Each row is a point on a tangle of strands that fork, close into loops and nearly touch. The rows are in no order.
In the rows, zero is written as 128.
Two points are linked if the straight distance between their rows is under 103. Some points are linked to none.
(1056): [132  84 126 149 131 114  89 100 162 195 134 128  97 181 134 134  75 107
  87 132 113 166 159 131 201 153  86]
(502): [169 171 160 145 135  84 131 146 178 169  92 148  90 147 118  91 115 100
 123 105  98 117 164  92 139 169 117]
(172): [ 92  74 169 120 117 107  62 150 136 183 133 111 112 153 109  47 103  49
  92 140 151 145 152 106 141 147 115]
(655): [130 146 112 139 125 140 129 121 110 116 133 116 150  73 144 151 147 147
 183 138 143 132 111 127  93 112 131]
(1806): [150 117 148 107 160 122 146 102 151 158 102 132 163 109 136 143 132  84
 187 192 122 171 146 123 133 110 134]
(1118): [115  57 156 133 102 160 158 144  96 113 112 117 164 111 107  81 166  85
 100 171 182 123 124 136 115 137 121]
(2034): [183 189 108 119 134 141 122 125  67 100 141 146 157 135  93 121  67 185
 165  72 129  48 149 117  91 122 142]
(1475): [137 123 112 106 129 118 139  66 128 142 111 120 135 142  97 165 128 136
 168 196 144 165 137 151 171 104 104]
(273): [125 109  97 153 106 161 139 111 128 103 158 119 132 135 119 126 132 166
  66 114 104 128 191 141 137 140 147]
(1440): [115 118 187 129 142 147 140 169 142 132 116 141 152 127 144  99 171  86
  95 141 159 143 105 110 106 146 107]
(134): [112 137 100 139 137 139 129 183 140 140 137 163 120 114 177 128 123 151
  87  77 102 137  63 111 105 157 119]
(1180): [148 103  54 117 127 106 137  79 115 154 135  92 126  84  97 167 108 165
 181 173 108 138 111 147 101  90 143]
(848): [148 199 171 136 144 121 126 125  91  98 112 149 127 123 132 129 129 132
 202  61 149 101  87 117 131 150 104]
(280): [156 116 145 168 121 146 165 150 120 165 134 146 135 120 151 104 113 117
  87 122  93 154 109 109 131 171  96]
(95): [145 115  97 160  70 139 159 128 108 123 129 150 138 109 113  93 128 157
 103 152 126 116 111 136 133 143 143]
(1617): [152 113  99 147 124 146 176 101  92 138 143 132 158 100 146 143 130 148
 132 145 116 149 147 128 119 119 140]
(928): [121  92  94 136  80 140 151 155 116 119 112 162 134  98 121  94 155 132
 100 162 151 123  74 134 118 119 152]
(1002): [131 167 151 140 117 123 113  95 169 116 127 115 112 195 102 150 127 162
 114 121 107 117 198 133 183 134 108]
(1160): [136 136  76 111 177 129  92 109  98  86 161 152 140 110 188 165  91 146
 195  71 103  57 115 130  98  89 148]
(977): [125 171 187 127 154 137 126 150 137 115  98 151 161 107 158 131 156 108
 189 103 160 144  92 116 114 139 106]
(428): [ 96  80 141 118 136 125  78 113 161 157 154 104  82 189 115 146 123 105
  62 143 162 159 140 157 186 134 100]
(1945): [ 73  64 103 134 114 137  75 128 103 166 177  90  95 148 118 115  99 107
  54 109 133 175 148 141 157 138 124]
(1012): [165 171 106 122 145 128 101 121  68 108 149 144 145 126 117 151  59 161
 199  82 128  55 104 117  81 112 146]
(151): [ 83  75  83 114 109 120 105 159 133 160 161 127  70 139 123 128 118 112
  57 125 117 170  82 147 143 121 145]
(1401): [107  43 136 158  92 148 125 163 103 143 152 107 126 113 117  80 120  90
  59 128 155 138 122 131 120 156 118]
(707): [ 96  24 172  97 140  97 102 140 149 157 149  96 121 162 110  70 115  55
  85 155 166 128 160 132 145 150 115]
(2156): [ 90 172 120  88 118 114 113  96 138  98 121 105 104 131 110 184 137 146
 182 166 137 147 123 150 153  93 125]
(1703): [137 121  59 127 116 127 134  68 106 124 143 102 136 115  97 157 116 189
 158 159 113 127 162 143 126  95 147]
(1441): [123 116  87 108 162 130 146 117 123 136 139 106 120  78 169 204 140 118
 184 105 111 150 112 143  94  76 160]
(1061): [104  98  93 114 124 148 126 136 117 124 107 123 160  65 126 123 183 127
 149 154 183 138  72 128  72  87 143]
(321): [166 138 143 140 130  78 130 122 181 199 107 161  95 182 117 108  86 108
 119 130  89 134 160 107 163 163 110]
(658): [163 152 163 126 146  85 169 109 148 166 114 160 134 172 143 152  97 118
 158 147  91 130 162  99 152 122 121]
(1640): [107 151 134 142 155 147 125 166 136 146 154 120 104 135 183 151 105 116
  81  78  64 145 128  99 122 156  93]
(639): [133 190 149 119  93 129 139 154 124 107 104 146 119 108 112 115 146 138
 173 131 140 126  67 124 130 128 124]
(1389): [119 161 181 165 164 128  94 169 157 161 110 120 119 131 158 103 136  99
  88  77 109 134 140  88 111 180  83]
(50): [112 160 130 128  95 149 123 156 122 107  97 150 160  95 114 107 174 141
 175 135 179 128  58 127  96 126 112]
(791): [ 69 132 169  92 146 123 118 174 163 123 155 115  78 154 135 146 148  96
  77 129 128 157 101 123 129 116 126]
(1585): [114 133 138  85 152 147 151 139 144 125 122 120 140  86 135 157 147  96
 180 155 142 183  86 129 117  85 147]
(1870): [144 178 166 138 153 102 138  97 146 113 118 123 138 176 149 156 108 128
 168  99  98  95 218  99 146 120 120]
(972): [104 125 139 116 160 132 162 123 124 113 136 113 119 139 164 185 161 110
 109 133 119 166 163 135 129 106 139]
(1857): [102  98 127 115 112 169 147 169 124 118 106 159 171  98 122 101 181 113
 140 149 196 142  50 125  90 113 118]
(746): [138 115 100 113 139 112 130  82 144 143 133  64 116  92  91 194 111 136
 192 176 103 151 125 151 105 104 101]
(87): [122 111  73 106 157 120 123 126 118 121 107 124 133  81 170 156 173 139
 123 115 134 133 103 141  95  66 191]
(2094): [109 140  94  99 149 123 139 157 139  95 124 165 111  96 185 156 134 149
 136  94 123 129  64 123 118  91 172]
(1610): [123 137 139 175 115 149  89 157 107 194 127 116 116 118 130  72 109  97
  82  96  98 162 120  95 130 172  87]
(1263): [160 175 100 144 129 151 113 162 119 119 148 146 125 138 128  90  99 183
 100  28  94  81 146 120 102 175  95]
(430): [129 115  95 160 121 132 148 166 118 134 114 188 177 110 158 108 164 163
 116 100 150 138  69 125  94 152 113]
(1831): [169 139 170 134 153 114 190 136 134 167 117 165 147 132 168 131 107 103
 140 142  90 152 124  92 137 137 113]
(1066): [107 165 168 143 122 140 123 110 135  91 122 100 139 133 125 136 164 140
 122 145 140 130 184 126 133 122 130]
(1841): [128 111 165 133  88 139 120 181 146 152 115 142 108 130 104  76 133  75
  97 151 124 153  79 121 141 150 111]
(1031): [ 86 128 157 115 143 116  96 160 169 165 139 124  80 158 140 136 119  83
  85 129  96 175 116 114 148 134 113]
(1521): [ 80 135 103 113 135 135 119 106 115  82 138  88 119 118 130 166 179 151
 114 137 158 127 159 150 104  90 165]
(2091): [162 185 156 143 131 123 150 164 121 137 135 139 102 148 139 126 100 137
 121  77  81 115 115 101 133 157  99]
(738): [103 180 154 109 109 112 102  88 145 100  99  99 122 137  86 142 146 142
 174 184 146 136 154 140 149 111 117]
(1276): [131 132 166 133  92 107  88 149 175 148  92 124  96 161  69  68 141  83
 101 160 145 124 142 132 160 155 125]
(646): [ 93 116  76 116 133 139 130  98 129  96 143 102 104 158 124 172 164 163
  78 126 140 134 175 167 141 102 164]
(2124): [129 107 145 145 115 107 100  89 204 162  99 146 118 179 101 107 116 112
 100 144 152 126 206 130 166 172 131]
(1871): [ 87  23 121 116  84 116 114 146 108 138 160  90  97 145  85 106 117 103
  69 135 181 135 128 168 160 137 126]
(1213): [181 148 164 130 138 117 152 102 127 166 107 133 170 103 120 121 114 107
 203 178 117 142 131 104 117 123 117]
(768): [ 85 108  81 147 133 163  77 151 118 146 176 105 108 123 148 106 113 135
  41  88  94 141 154 118 104 143 130]
(944): [ 95 111 136 161 102 161  83 138 129 134 175  92 108 142 108  96 127 129
  53 102 118 147 170 123 124 151 124]
(1283): [111  76 159 168 111 147  98 164 109 178 138 113 130 113 129  66 106  67
  73 123 132 161 117 106 124 166  95]
(1603): [117 109 109 138 141 133 146 127 139 146 157 124  97 169 148 171 113 127
  75 121  79 162 154 138 164 135 107]
(2166): [158 185 170 146 153 138 134  97 105  94 132 108 157 147 143 144 107 137
 181  72 105  81 205  93 126 124 110]
(1479): [141 104 168 176 111 126 100 131 153 175 114 119 123 133 115  66 105  81
  79 119 114 146 178 108 148 179 113]
(1087): [139 170 141 116 146 128 144 134  93 114 154 160 122 119 155 168  79 130
 215  75 117 109  62 108 116 107 138]
(1704): [119  57 111 144 127 133 143 115 122 157 149 110 105 153 132 152 101 112
  55 124 111 174 157 158 175 152 117]
(1914): [119  50 133 140 118 139 169 101  98 123 123  96 149 123 117 131 140 102
  77 148 159 155 180 161 149 138 145]
(1249): [137 134 123 140 134 146 156  76 128 110 150 109 150 170 124 168 126 164
 125 124  98 137 218 129 160 112 121]
(297): [161 179 174 134 163  91 152 141 171 153  84 168 116 137 165 115 121  95
 158  94 117 108 155  82 118 164 123]
(1828): [184 169 170 146 122 101 168 112 121 156 111 142 136 153 101 115 104 135
 147 138 103 115 157 106 150 136 118]
(2141): [111 131 131 113 135 128 108  94 146 117 120  62 130  84 105 170 145 118
 183 184 131 154 139 140 100 109 115]
(621): [ 73 162 163 126 120 138  89 175 149 108 166 100  78 146 128 120 153 124
  71 108 131 126 120 123 115 136 124]
(34): [129 185 169 159 131 158 117 139 136  81 135 106 130 143 142 121 148 150
 105  65 116 105 183 118 122 161 110]
(1429): [130 114  52 122 140 117 109  94 112 113 113 105 144  85 148 143 154 166
 131 140 115 110 145 146 110  75 185]
(153): [143 117  83 128 173 133 130 126 115 130 150 130 150  71 179 185 121 145
 201  85 122 120  92 126  81 100 143]
(204): [126 147  54 100 138 114  98  96 121  82 137 116 131 109 146 153 118 190
 153 125 104  88 160 145 123  75 165]
(515): [141 121 120 135 107 131 147  59 126 130 125 122 133 163  90 151 122 164
 130 170 139 144 165 151 189 127 111]
(314): [141 146  94 130 155 127 153 170 112 129 145 183 135 128 194 139  94 168
 117  59  87 104  81 108 105 149 117]
(2244): [105 182 149 145 116 162 112 120 119  61 135 103 145 118 135 131 162 165
 124  97 148 105 171 129 112 137 132]
(1378): [115 142  78 138 135 152 109 158 132 133 166 131 103 130 169 124 101 155
  71  83  67 120 142 119 112 147 119]
(1201): [133 188 103 112 126 122 105 129  99  71 138 164 111 126 151 125 104 173
 171  74 118  54  94 131 117 123 152]
(2233): [118 121 175  89 167 149 139 149 159 131  99 140 164 110 143 117 162  70
 159 170 155 164 101 109 117 104 145]
(1766): [158 195 188 126 163  89 124 107 129 122  98 145 123 128 144 139 109  92
 227  95 126  86 139  90 128 129 127]
(934): [125 163 172 141 152 109 133 130 168 120 116 134 115 163 165 150 124 114
 123 110  95 119 193 104 143 138 119]
(1788): [124 129  87 147 118 160 110 140 135  88 144 130 139 117 145 102 148 184
  61 104 120  94 163 137 107 134 151]
(503): [157 155  86  98 157 135  89 105 102  83 152 148 166 118 143 129  70 182
 164  87 104  30 175 131  99  80 146]
(1481): [146  84 127 149 129 141 177  79 101 139 126 113 160 116 131 144 132 115
 123 165 124 169 182 147 152 125 135]
(799): [ 78  78  98  81 127 116 148 124 123 120 135 112  94 139 118 134 184 120
  71 134 166 127 104 164 107  85 183]
(2188): [105 118  92 112 122 128 111 112 146 110 118  69 120  48 104 165 139 134
 184 163 139 139  90 145  75 105 132]
(1681): [154 184 137 113 133 110 156 136  77 120 156 144 122 182 118 176  53 141
 168 100  97  90 129 108 131 101 135]
(1637): [ 78 103 131  95 107 131 145 138 131 104 136 119 106 139 100 129 173 114
  91 172 164 141 102 152 133 106 147]
(1744): [123  68 179 120 117 121  92 172 157 160 111 131 127 152 101  41 129  42
 100 159 154 118 133 109 123 167 123]
(1533): [132 186 147 148 136 136  95 105  96  88 128 113 145  95 128 139 135 152
 216  83 151  95 109 127 100 150 104]
(1737): [ 76  50 106 115 111 126 116 170 122 135 166 120  92 122 121  83 160 111
  51 124 157 111  78 128  92 113 144]
(680): [111 174 144 149 117 131  77 148 145 144 151  98  82 160 120 116 109 128
  88  88  79 148 165 114 147 150 103]
(472): [137 160 125 105 137 120 171 135 113 123 147 155 117 122 161 178 102 138
 179 115  96 139  91 113 132  92 139]
(1070): [150 181 180 121 148 104 108 101 131 127 116 110 126  99 118 151  98 108
 238 133 123 101 114 106 117 121 113]
(1971): [161 131  78 127 160 118 147 144  99 126 140 179 168 106 192 141 115 177
 144  88 109 105  94 112  99 113 141]
(1650): [ 95 102 120 141 122 132  63 117 135 175 159 108  86 175 118 132  97 113
  74 121 117 182 149 136 185 139 100]
(1530): [157 181 100 130 128 150 112 137 113  81 137 156 144 129 134  96 112 197
 125  51 115  54 157 132 107 151 123]
(2046): [ 85 102 139 106 118 123 117 123 148 123 142 110  89 175  96 146 157 117
  77 165 163 149 125 163 170 120 123]
(827): [168 148  94 152 107 136 154 128 100 123 145 156 149 119 132 103 115 190
 118 121 109  95 129 120 113 135 140]
(2090): [165  86 134 143 112 110 141  98 146 177 129 143 111 176 110 134  77 125
 104 154 114 154 133 147 208 158  93]
(1778): [ 84  73 179 107 138 132 115 164 134 148 168 103 104 141 121  77 155  69
  67 139 151 136 104 114 111 134 105]
(1367): [158 119  70 138 134 120 150 138 111 126 130 165 146 106 169 116 127 175
 102 125  99 112 103 122 120 113 159]
(918): [150 128  71 116 138 138 162  85 100 121 171 119 155 169 128 182  95 174
 140 113  89 114 203 132 129  88 132]
(1028): [128 127 155  99 126 127 112 115 157 128  74 121 164 120  95  94 153  82
 175 221 156 140 135 120 127 123 136]
(1208): [112  78 134 130  75 138 145 104 112 109 104 114 143 133  75 108 132 114
 112 195 168 142 143 161 170 136 127]
(1059): [191 203 156 142 145 127 145 123  65 108 127 124 147 147  89 125  90 157
 174  66 132  73 154  95 118 136 115]
(1726): [161 130  94 126 142 122 151  87  88 150 170 100 155 147 104 197  72 159
 179 141 100 121 165 123 110  79 126]
(289): [126 129 174 116 146 110 138 153 179 156 111 154 112 147 154 120 127  79
 104 149 102 159 126 111 144 146 125]
(1153): [155 116  80 125 162 107  90 107 126 107 149  93 135  73 122 175  75 175
 191 120 100  52  95 132  67 107 142]
(810): [119 135 133 115 171 133 161 119 119 125 138 114 131 107 183 201 139 105
 176 115 106 167 145 125 120  87 134]
(1212): [127  57  79 159 124 136 137 132 102 118 113 139 160  95 154  92 173 142
  63 125 161 108 114 139 103 117 165]
(1769): [113  53 141  82 156 124 124  87 148 142 105 110 123 180 116 145 147  88
  90 174 202 144 143 169 188 130 122]
(744): [151  95 144 175 115 158 178 129 104 139 123 145 166 106 146 103 141 117
  98 140 135 153 131 124 126 162 112]
(57): [145 121 157 147 155 153 156 127 117 140 116 136 184  89 167 135 166 106
 152 144 151 167 130 116 101 128 111]
(466): [124 158 165  96 143  99 124 158 213 149  86 171 103 154 138 105 135  80
 135 144 128 132 139 106 126 158 150]
(326): [159 162 185 141 165 112 161 162 148 156  92 173 146 130 173 116 123 105
 144  91 108 140 102  92 122 166  90]
(2048): [ 94 155  98  93 134 115 108 104 133  94 139 100  93  94 127 202 118 141
 210 138 117 136 101 145 122  81 145]
(1140): [196 175 178 140 130 106 162 125 120 161  88 154 157 118 115  93 123 119
 178 141 128 120 124  94 130 142 112]
(51): [126 158 166 108 142 115  97 107 164 117 110  81 132  79 113 157 120 102
 224 175 123 134 113 122 105 120 109]
(1860): [105 112 143 149 137 154 148 157 112 116 137 136 161 116 157 122 181 129
  85 116 172 140 110 124  84 146 115]
(1542): [115 180 130 136 137 127 115 148 106  82 124 179 132 125 150 127 141 159
 175  42 148 105  67 136 112 162 115]
(10): [149 173 155 148 163 145 143 120  91 102 147 134 157 139 180 157 111 141
 175  64 109  99 156 106 110 137  98]
(2162): [ 94  86  86 119 124 121 118 164 138 128 146 133  90 123 143 118 149 131
  44 119 125 129  92 138 111 109 167]
(1842): [150 155  88 136 103 139 152  91 101 108 147 127 147 128 104 127 109 195
 141 137 107 106 169 126 126 111 146]
(912): [141 165 137 129 149 130 122  96  91 100 174  92 143 137 134 187  76 125
 208  99  98  84 162 117 105  99 120]
(67): [102  91 142 149 105 148 134 142 126 118 154 110 117 137 117 111 148 115
  56 138 140 140 142 140 128 143 133]
(652): [137 158 163 169 139 132 143 157 115 123 102 156 176 128 147 112 168 140
 137  80 153 142 113 123 109 182  80]
(330): [109 165 190 122 146  98  86 175 194 148 107 132  87 148 137 100 145  78
 103 115 133 120 144 101 118 155 126]
(1791): [136  60 130  84 140 127 166 121 143 155 102 146 126 156 121 144 121  77
 116 179 146 185 100 165 196 129 131]
(613): [127 176 163  92 136 104 112 119 181 126  65 141 133 127 118 107 148  90
 188 179 153 120 151 111 121 133 149]
(1317): [131 121 140 127 160 110 130  64 160 148 105 122 149 151 141 167 134 118
 163 176 134 150 207 129 155 109 122]
(821): [126 140  96 112 135 110 109 112 137 109 147 102 110  67 120 176  90 157
 214 132 111  98  70 130  85  99 138]
(676): [138  93 124 165  90 131 118 135 113 179 146 123 107 132 111  97  76 110
  88 126  91 171 131 129 169 164 108]
(1399): [141 167  94 111 115 116 148 147 115 111 160 152  96 166 136 149  88 175
 122 104  76 100 130 129 135 120 131]
(2050): [108 130 104 149 136 151 119 148 119  90 137 137 151 112 164 124 173 165
  89 104 157 109 131 130  89 137 141]
(2147): [140 170 128  99  98 107 166 122 126 136 128 156 109 147  98 151 110 149
 170 168 111 149  80 133 165 107 129]
(80): [ 79  86 129 107  97 128  90 168 137 167 156 124  79 148 100 102 111  76
  80 148 130 180  74 133 153 124 118]
(2042): [122  43 165  80 155 133 161 155 143 136 112 130 145 145 119  95 139  44
 104 179 157 157 109 134 149 133 144]
(1834): [166 121  62 119 156 103 118 111 103 136 150 118 148  88 137 166  87 176
 179 132  96  85 115 122  88  77 158]
(2): [138 158 115 127 135 120 112 128 104 116 139 161 143  87 138 148 101 162
 223  86 142 101  43 120  92 121 134]
(26): [153 181 162 120  98  92 135 128 156 137  90 145 101 159  79 102 132 123
 147 161 118 129 120 132 176 136 120]
(237): [151 159 142 111 126  92 124  85 178 153  93 155 112 185  99 140 117 136
 148 174 134 125 152 132 187 134 109]
(644): [155 102  62 137 157 111  90 107 121 132 104 102 165  49 150 136 151 168
 154 137 121 104  99 137  88  81 159]
(282): [142 145 151 114 156  99 146  89 140 150 123 128 142 145 143 182 116 114
 195 165 106 149 162 116 148  95 119]
(840): [142 124  90 152  71 141 146  97  95 123 111 126 158  87  91  96 133 158
 154 178 143 124 115 129 112 120 137]
(1629): [128 125 143 103 107 107 115  93 175 131  63 138 146 158  82  89 141  93
 151 216 169 127 161 134 157 145 139]
(766): [113  98 153 103  86 151 143 174 139 122 109 146 120 136  83  85 151  82
 115 187 150 142  70 135 142 126 128]
(2194): [126 104 167 170  64 157 112 155 124 122 119 108 127 129  78  58 149 105
  79 139 157 114 135 131 135 161 114]
(1388): [146  85 112 144 131 155 187 122  94 142 121 142 163  83 159 131 155 109
 120 143 142 171 112 130 106 124 136]
(761): [123  94 110 150  93 149 134  89 137 117 147 114 121 163  93 141 124 162
  76 135 128 143 174 158 182 144 127]
(1905): [135  95  80 133 168 123 108 127 143 136 120 110 156  42 159 169 150 146
 183 106 139 122  70 142  65 100 143]
(336): [134 208 187 135 139 112 112 153 135  86 108 131  82 140 142 122 138 113
 150  67 120  98 122 115 151 158 112]
(1560): [119  55 132 111 115 142 176 153 118 137 125 138 127 118 123 114 139  72
  85 157 143 167  94 148 141 130 141]
(110): [127  29 118 144  81 136 165 161 100 140 128 127 130 104 121 103 102  94
  77 143 141 155 116 153 150 157 134]
(1027): [102  58  86 145  66 128 102 130 127 116 150 116 100 141  83 105 120 141
  62 142 153 126 132 169 161 139 150]
(267): [113 101 101  85 137 139 180 127 125 139 118 135 124 106 131 158 154  99
 138 150 140 188  86 152 126  80 169]
(573): [127 123  65 109 120 113 162 114 121 128 139 154 105 138 137 166 125 164
 120 143 102 141 109 150 151  95 160]
(1417): [116 157 177 136 129 112 112 125 175 123 118 120 106 164 121 130 146 116
 102 141 121 134 177 129 157 138 124]
(1186): [170 138  76 124 142 132 127 103  84 135 165 109 172 118 108 168  62 179
 173 125 101  79 166 118  78  87 149]
(1459): [154 168 173 137 101 118 136 163 154 140  98 143 110 132 106  86 145 102
 121 138 119 133 106 116 144 153 110]
(1606): [127  98 117  99 141 125 184 114 132 150 124 145 114 144 141 170 135 104
 121 153 113 189 111 151 167 104 138]
(1244): [ 95  90  93 101 129 137 130  92 108 125 113  75 128  93  99 153 174 115
 133 171 169 154 131 162  88  83 163]
(664): [155  77  64 152 122 120 134 118 108 121 105 148 154  94 150  94 146 165
  81 144 116 106 115 141 137 100 179]
(935): [120 168 144 141 153 145  85  91 102  86 156 125 115 102 141 170 107 119
 236  76 127  86  86 124  99 134 117]
(29): [142 114 112 137  96 147 129 104 116 134 106  93 159  61  91 115 137 125
 182 199 142 147 104 128  90 120 107]
(1909): [165 146  83 109 158 119 148 142  82 123 155 166 157 136 170 156  67 167
 150  92  92  83 121 108  97  92 153]
(56): [141 184 150 100 127  97 149 120 109 125 141 144 113 150 116 172  84 139
 203 132 105 126 102 115 147  94 130]
(1924): [118 193 172 144 116 133  96 176 142 102 124 116  92 134 124 108 159 126
 103  83 136 115 110 123 125 161 107]
(1198): [144 128 145 155 108 119  88  90 184 155 125 122 101 192  90 124 109 145
  97 124 116 132 186 135 195 156 102]
(608): [147 144 153 160 169 145 149 120 102 132 135 136 184 105 185 159 141 136
 179  94 133 144 142 110  96 141  93]
(846): [162 165 115 172  99 151 117 164 118 146 138 130 120 124 110  75 124 160
  92  65 102 119 118 117 115 180  95]
(1009): [174 180 146 139 132 121 125 117  71 136 144 110 148 119  87 162  60 147
 206 113 128  83 108 107  84 114 126]
(877): [133  84 161  90 163 136 155 147 171 146  90 158 165 139 139  95 146  50
 135 188 147 160 120 110 130 136 159]
(2110): [115 152 164 159 129 120  65 135 156 177 122 106  96 151 119  83 115  91
  84  99 104 149 183  95 135 157 114]
(1269): [116 145  68 115 111 137 123 104 140  93 153 129 102 169 117 165 128 195
  99 125 107 111 169 159 162 112 143]
(1462): [121 102 127  83 147 125 123  75 153 136  92 124 128 167 113 162 149 108
 135 197 176 162 131 159 186 110 118]
(431): [122  71  60 137  93 116 127 114 122 114 122 135 116 124 114 110 135 159
  68 148 129 116 127 165 160 117 179]
(1765): [ 82  66 146 101 142 143 154 161 121 128 168 115 116 128 135  94 192  99
  64 119 171 119  88 122  84 120 119]
(1337): [141 198 127 144 128 146 108 117  90  68 129 133 145 120 122 115 133 179
 179  54 148  69 140 129 109 155 116]
(2172): [119 143  89 109 170 117  95 156 128  78 123 174 131 112 206 137 132 168
 125  69 108  83  87 131 125 107 154]
(1524): [133 120 132 102  88 145 173 151 137 132 104 163 135 115 105 107 134 105
 148 184 132 167  59 135 151 112 136]
(1434): [113  56 159 112 159 126 163 109 126 142 124 107 137 146 136 135 156  72
  79 159 152 163 170 147 148 133 139]
(1011): [ 99 158  98 130 103 140  81 139 151 118 171 110  73 173 114 140 116 164
  79  99  90 137 160 147 155 137 118]
(1396): [101  79  90 105 112 132 137 149 122 114  99 143 137  92 128 102 179 127
 103 154 176 118  63 133  95  73 173]
(2218): [ 80  49 111  77 134 115 150 133 123 149 155 101  78 159 117 140 158  97
  55 117 158 152 102 172 129 110 153]
(1054): [118 106  63 126 144 125 112 157 140 124 142 141 103 124 173 126 127 156
  47 106  81 116 126 136 124 117 160]
(54): [ 91 118 101 129 126 147 106 105 109  97 127  79 150  74 120 135 181 148
 126 149 175 121 142 137  71  94 154]
(469): [126 158  96 134 130 110 103 149 117  97 112 185 158 101 157 118 141 182
 180  85 150  97  55 127 106 125 139]
(1421): [139 114 136 109 138 117 112  82 188 150  99 148 105 187 123 154 127 118
 115 181 164 135 138 148 205 135 103]
(2114): [149 189 127 150  69 133 136 134 121 102 123 124 106 132  77  90 143 172
 120 123 119 105 130 134 142 147 126]
(1382): [ 97 117 140 112 125 142 144 109 116 112 120 102 141 118 111 133 172 107
 124 183 161 155 141 142 125 103 140]
(1252): [141 146 118 126 131 115 172 122 123 138 152 139 112 175 137 170  99 150
 122 130  77 140 146 131 163 119 114]
(1830): [150  95 179 170 112 139 147 134 139 145 104 134 155 123 129  77 133  84
  89 153 137 138 159 119 140 170 117]
(402): [181 185 151 159  99 129 140 128 124 121 131 113 112 147  67  87 122 166
 115  90  98 101 164 116 153 155 115]
(171): [ 97   4 153 101 110 109 123 171 109 153 154  80 118 136 101  85 103  64
  86 138 166 141 128 151 151 144 107]
(2104): [ 99 141 198 132 153 130  98 181 160 153 125 123 120 139 146  89 157  78
  78 108 141 134 109  97 101 160  98]
(25): [122 110 166 129  79 123 119 123 148 124  83 122 132 154  64  75 141  97
 114 195 155 120 144 146 173 150 124]
(1572): [139 120 128 192  76 166 115 161 120 134 127 129 136 120 106  64 146 139
  75 101 140 123 117 128 113 176 106]
(534): [139 146 109 163 139 142 145 152 104 120 134 167 177 124 167 121 148 174
 124  70 135 126 112 126  94 172 100]
(922): [140 132  83 107 185 111  70 124 113  79 124 146 153  86 194 140 131 168
 161  89 108  72 103 139 124  78 152]
(940): [136 204 111 121  93 119 118 122  99  85 125 132 114 115 106 120 118 185
 177 116 124  83 106 129 120 122 147]
(481): [ 98  91 179 121 174 114 136 130 165 143 136 116 119 158 151 134 152  78
  67 147 135 148 181 121 128 134 132]
(1127): [118 155 156 174 142 148 112 174 131 137 129 131 142 133 152 108 152 132
  87  65 127 136 116 113 103 190  77]
(1592): [158 107 112 179  95 153 148 138 106 158 156 132 127 125 124  90  84 145
  75 107  78 140 136 120 136 174 114]
(779): [113 128 116 119 121 141 158 173 142 122 131 163 122 107 162 133 144 132
 105 116 127 151  61 120 113 119 142]
(497): [101  59 109 134  82 150 153 110  84 102 107 108 152 100  90  99 155 113
 106 180 186 124 137 151 121 120 148]
(1775): [127 203 137 126  79 120 128 106 117 101 107 108 117 126  73 111 138 169
 167 154 132 116 133 133 141 125 125]
(126): [128 115 128 107 125 109 126  86 197 150  80 159 137 175 109 114 127 100
 139 186 171 124 197 132 145 168 146]
(2197): [125 169  81  99 135 122 122 126 113  78 153 151 114 137 159 154  98 177
 151  96  90  73 140 135 126 101 156]
(335): [168 164 159 134 141 120 124 116 105 141 136 109 146  82 100 154  91 133
 232 120 130 104  78 113  85 136  97]
(1442): [128 196 188 123 130 113 102 115 145  99  83 113 130 111 118 117 154 113
 190 138 153 108 145 109 127 133 123]

A piece is two or more points that can be reached from each other along the links. Count, over all rows, the pieces, the separate loops (a circle has one, a figure eight two, a Y none), the forks (points with three links) and the tips (points with one).
pieces => 8
loops => 1
forks => 26
tips => 40

A fork is a point with three links, a tip a point with one. Leave the first point through the second and follow the links. Name the first fork or tip that comes.
(918); (1726) => (1775)
(1775); (738) => (1249)
(1401); (110) => (1791)
(1791); (1606) => (1401)
